Each row is a point on a tangle of strands that fork and nearly touch. The rows are in no order.
In the rows, zero is written as 128.
Two points are linked if the straight distance between their rows is under 84.1. Some points are linked to none.
Z797: [161 133 112 102 126 109 199 142 155 118 170 157  87 107 116 160 178 113
 111 123 131]
Z987: [ 94 134 145 150 134 104 190 107 158  90 141 105 132 141 133 110 172 155
 147 124 125]
Z613: [161  83 142 117 109 122  89 107  42  85 148 106 160 138 169  97 162  87
 139  58 148]
Z964: [152  84 167 164  90 119 137  83  80  71 175 103 146 121 181 125 202  98
 140  89 136]
Z917: [161 124 126 158 139 113 176 115 107 115 150 134 100 129 127 163 189 147
 133 131 144]
Z601: [108 122 180 181 144 148  98  87 105 129  95  93 167 114 162 113  94 163
 155 160 111]
Z973: [171 107 122 157 132 118 137 124  84 118 171 150 109 122 135 168 201 109
 132 113 161]
Z184: [ 98 142  95 148 157  99 148 147 170 141 115 154 112 166 100 139 148 153
 124 152 134]
Z498: [ 96  98 100 118 108 128 124 147 154 115 157 138 121 151 150 120 150 112
 104 112 135]
Z502: [148 157 109 105 138 129 155 162 146 112 147 143  99 107 107 124 144 136
 118 146 125]
Z24: [196 106 162 157 129 126 151 102  65  87 143 109 140 105 153 165 159 130
 151 118 139]
Z153: [ 64 120 140 114 127 144 135 119 142 155 102 123 129 160 133  91  92 146
 127 121 119]
Z295: [118 124 157 113 138 156  97 132  86 134  94 106 144 117 150  64  86 141
 113 134 120]
Z755: [112 170 102 119 142 117 120 169 195 214  81 181 115 134  82 130  58 133
  86 172 140]
Z710: [104 155  70  89 106 126  86 163 216 188  93 170 123 144  69 153  73 121
 100 171 114]
Z948: [ 87 150 146 152 165 124 135 139 156 144  96 128 147 131 131  92  88 168
 128 162 132]
Z985: [149 154 117 148 156 107 174 126 133 141 137 160  84 132 102 155 176 153
 132 147 132]
Z29: [121 133 101 110 138 130 130 162 151 159 134 157  80 111  84 164 130 110
 114 131 121]
Z702: [130 111 170 160 121 118 179  89 119  75 144  80 143 106 172 138 172 139
 138 113 114]
Z292: [107 132 129  87 113 135 149 137 128  90 142  98 111 109 119  87 155 115
 119 112 100]
Z632: [ 66 159 119 101 134 110 125 162 219 165  74 142 143 143  62  91  61 128
 116 165 126]
Z677: [106 122  56 108  93 112 104 168 199 146 130 153 109 154  98 161 132 112
  95 147 130]
Z447: [129 107 173 140 105 121 136  73  74  83 140  56 140 107 187 103 177  99
 137  64 104]
Z522: [ 97 151 149 115 141 144 145 144 135 115 122  99 127 108 148  79 100 138
 115 124 119]
Z325: [130  80 124 129 131 164  72 105  59 151 122 114 165 153 177 114 121 112
 127 108 164]
Z897: [171 113 170 181  91 140  65  47  58  79 138  56 190 108 177 144 127 110
 180 108 108]
Z396: [108 128 126 118 121 125 177 128 151 127 148 143  97 148 119 131 150 138
 134 111 126]
Z138: [154 124 158 112 129 133 182 115  98  91 151 107 117  91 141 134 167 124
 131 107 134]
Z243: [147 113  94 131 153 145  94 145  84 183 118 157 117 148 134 149 117 123
 111 137 171]
Z672: [ 96 189 122  94 131  92 180 150 228 141 107 157 111 147  36 123 105 140
 148 138 106]
Z943: [167 133  86 118 112 105 161 149 151 143 163 178  72 130 106 178 173 108
 104 118 132]
Z533: [126 122 142 113 121 143 119 118  80 103 159  88 129 115 173 101 150  94
 129  72 139]
Z728: [ 71 147 112 127 153 112 133 156 185 148  89 134 143 154  97  97  94 149
 119 164 135]
Z553: [125 122 123 128 129 141 121 134 103 106 174 117 121 111 149 120 170  98
 132  99 151]
Z970: [160  89 140 126 120 146  79 102  39 111 133 109 164 147 175 114 125 107
 145  80 155]
Z408: [ 78 139  76  97 114 115 121 151 221 158 108 161 134 179  87 121  96 134
 123 149 119]
Z194: [ 97 141 149 119 151 137 120 167 164 184  90 167 126 115 106  91  55 141
 100 159 132]
Z678: [122 125 157 136 119 143 103  97  66 101 130  57 149 109 186  90 139 103
 138  78 119]
Z569: [153 103 158 182 139 158  71  89  64 130 117  98 184 111 178 151  91 137
 155 141 140]
Z908: [149 150 140 135 158 134 151 142 121 113 146 136 115 102 141 128 137 150
 133 141 133]
Z368: [140 145 109  78 102 134 146 153 136  93 151 122 100 118 102 110 150 116
 115 126 116]
Z696: [173  94 121 103 154 138  97 156  67 136 136 155 120 113 125 143 116 100
 124 103 148]
Z507: [154 144 176 138 146 132 186 109 106 102 138 110 121  91 140 129 143 153
 144 134 123]
Z680: [113 193  95  91 103  99 135 160 233 159 101 163 111 156  45 139  78 136
 131 152 107]
Z592: [140  81 146 156 111 126 121 103  83  86 146 111 144 139 174 126 168 124
 132 106 128]
Z360: [169  90 120  96 136 127  89 148  54 100 149 135 143 124 133 122 139  84
 130  83 151]
Z469: [112 158 125  99 140 128 154 157 179 112 142 148 109 118  99 103 125 140
 131 143 104]
Z795: [186 111 143 117 149 132 139 146  74 113 146 146 116 106 135 149 126 114
 126 112 137]
Z301: [116 162 117  98 120 106 212 124 203 115 155 146  98 126  77 135 164 132
 137 127 114]
Z214: [166 120 129  87 110 126 189 127 114 102 174 130 101 107 120 140 188 100
 121 103 139]
Z668: [127 143  93  81 102 118 147 160 181 136 138 151  79 112  59 174 139 109
 114 137  98]
Z221: [102  88 113 139 131 140 106 121 113 127 111 116 152 166 165 106 128 148
 108 142 139]
Z817: [ 92 154 129  91 123 137 116 171 176 159 103 149 116 110  90 108  62 126
  97 151 118]
Z934: [144 116 146 148 142 144 118 120  69 120 124 105 131 124 147 133 132 140
 136 129 143]
Z113: [ 95 139  72 120 118  99 143 158 201 139 124 152 113 169  90 146 133 128
 112 145 133]
Z275: [133 105 131  89 122 153  94 143  71 132 110 110 139 139 150  88  95 112
 110 111 139]
Z122: [103  94 135 140 121 135 125 115 103 103 126  98 141 149 171  95 145 140
 124 112 114]
Z337: [190 112 164 177  99 128  65  57  51  77 156  73 199 111 176 164 131  90
 180  87 149]
Z931: [ 95 141 154 170 164 108 178 108 156 115 120 118 134 137 124 131 143 167
 162 142 125]
Z838: [ 96 139 156 163 161 139 117 112 129 126 103 114 162 129 156  89 100 174
 144 159 126]
Z611: [189 100 153 177 129 140  76  88  47 100 132  94 188 112 174 163 114 113
 161 113 153]
Z48: [115 120 114 159 143 135 126 137 123 133 166 132 116 127 154 151 164 122
 126 117 159]
Z962: [124 107  91  81 131 156  75 160 126 176  98 162 131 134 108 110  90 121
  93 166 132]
Z271: [ 65 122  84  87 100 138 114 147 198 155 122 139 132 168 116 110  94 124
 108 130 118]
Z984: [139 125  94 104 132 131 106 173 131 149 104 152 112 134 108 132  97 126
  95 157 137]
Z378: [179 137 198 164 126 146 109  75  59  86 128  75 163  79 161 132 108 138
 168 130 110]
Z197: [117 118 180 171 120 155  89  63  76 124 107  69 170 116 183 109 101 143
 158 122  97]
Z714: [ 88  86  93 128 131 135 111 140 145 145 123 153 132 164 143 119 127 134
 109 134 131]
Z558: [158  98 175 180  87 123 101  51  71  74 145  57 173 111 190 131 160 114
 158  98  94]
Z762: [ 71 140 116  95 105 129 150 137 179 131 122 123 118 168 115  90 107 143
 127 118 111]
Z176: [126 184  83  91  74 109 138 154 232 151 115 152  96 140  50 183 104 124
 122 138 100]
Z180: [ 97 161 134 139 166 120 130 155 187 209  79 181 132 137  95 103  53 150
 104 173 146]
Z816: [119 112 155 126 159 153  95 140 102 166  86 138 151 113 139  92  75 149
 109 166 141]
Z886: [129 118 128 151 170 141 107 138 117 165 100 159 140 133 142 120  95 161
 117 169 138]
Z252: [ 92 189  93 114 142  98 113 157 236 218  67 184 130 149  47 128  56 128
 112 172 134]
Z859: [110 159 114  73  90 103 187 142 226 113 145 148  98 132  65 145 135 123
 132 122  88]
Z366: [132 154  83  80  72 122 111 162 190 140 119 150  91 129  56 174 107 119
 111 146  98]
Z983: [107 104  81 109  94 122 121 159 176 131 157 158  99 145 115 158 147 102
 101 116 126]
Z448: [113 107 168 120 106 123 160  91 102  85 138  81 118 111 163  90 179 112
 130  78  89]
Z657: [142  91 109 138 146 152  83 128  71 164 132 141 144 143 160 148 128 110
 124 116 175]
Z980: [141 110 162 131 141 159  79 111  67 125 111 115 163 111 164  85  97 140
 140 131 119]
Z945: [129 181 108 104 137 112 149 157 194 141 136 174  92 119  72 124 115 144
 128 155 110]
Z131: [119 177  95 150 173 104 130 152 170 190  95 177 100 148  89 133 104 157
 122 162 136]
Z93: [122 170  82 112 127 116 120 163 182 191 116 165  74 120  66 176 110 111
 104 140 114]
Z254: [ 99 104 164 163 119 139 111  76  91 103 113  73 154 139 180  94 139 148
 148 114  94]
Z977: [180  90 168 150  92 119 111  77  48  65 163  97 165 129 183 124 175  90
 157  63 146]
Z676: [103 120  72  92 124 145  85 153 169 198  93 172 123 154  93 138  89 120
  97 169 136]
Z215: [143 123 166 192 129 122 160  80 107  90 146  88 149 110 164 162 160 153
 157 138 127]
Z486: [149 135 175 183 120 143 128  76  98  89 140  70 163 102 175 139 127 154
 164 132 113]
Z383: [133 168 114 133 155  92 211 134 177 134 139 154  90 132  93 154 166 141
 132 136 129]
Z406: [116 106 146 137 103 111 188 101 141  72 156 107 126 128 155 112 197 133
 128 111 123]
Z580: [ 97 143 128 170 184 107 154 133 159 140 113 147 129 140 115 140 136 164
 147 157 128]
Z555: [137 122 175 156 110 148  84  67  52 108 108  42 166 113 192 103 118 119
 153  90 111]
Z50: [115 151 120  71 110 136 133 170 172 125 127 137 101 108  84 117  96 121
 110 140  98]
Z333: [178  99 147 141 127 127 137 111  59  93 167 120 134 112 148 160 183  97
 147  88 163]
Z265: [182 105 129  86 113 128 151 146  88  97 166 135 113 113 131 137 154  93
 119  89 139]
Z741: [187 106 158 175 117 133 104  80  54  84 150  96 160 120 159 161 156 131
 162 126 141]
Z237: [142 148 110 153 172 120 119 145 132 181 106 180 101 135 115 141 108 154
 116 160 134]
Z339: [138 124 156 186 160 156  81 100  88 144 109 116 167 105 155 138 100 159
 156 167 138]
Z669: [133 101  96  97 126 142  98 167 102 135 122 126 132 137 135 119 113 111
  97 128 151]
Z722: [121 192  98 119 148  93 144 157 208 179  97 190  94 145  55 139  95 145
 125 158 110]
Z118: [138 121 105 127 143 131 131 155 112 145 156 153  95 113 119 165 155 106
 121 113 147]

A fork is a point with three links. Follow the links from the first point to the second and name the forks in between, in order.
Z592 / Z366 | Z122 > Z197 > Z678 > Z29
Z138 / Z118 | Z502 > Z469 > Z722 > Z680 > Z29
Z755 / Z447 | Z469 > Z722 > Z680 > Z29 > Z678
Z153 / Z702 | Z113
Z48 / Z943 | Z29 > Z680 > Z722 > Z469 > Z502 > Z214

Follow the links from the first point to the second, and from the first to the third. Name the last point that the two ways share.
Z977 / Z558 / Z113 | Z122
Z333 / Z948 / Z797 | Z601
Z632 / Z408 / Z722 | Z197
Z985 / Z558 / Z816 | Z611

A fork is a point with three links, a tip a point with one. Leave the first point through the second and follow the links. Name the first fork or tip that comes.
Z741 / Z24 | Z859
Z184 / Z580 | Z378
Z243 / Z657 | Z122
Z859 / Z301 | Z611
Z378 / Z486 | Z113
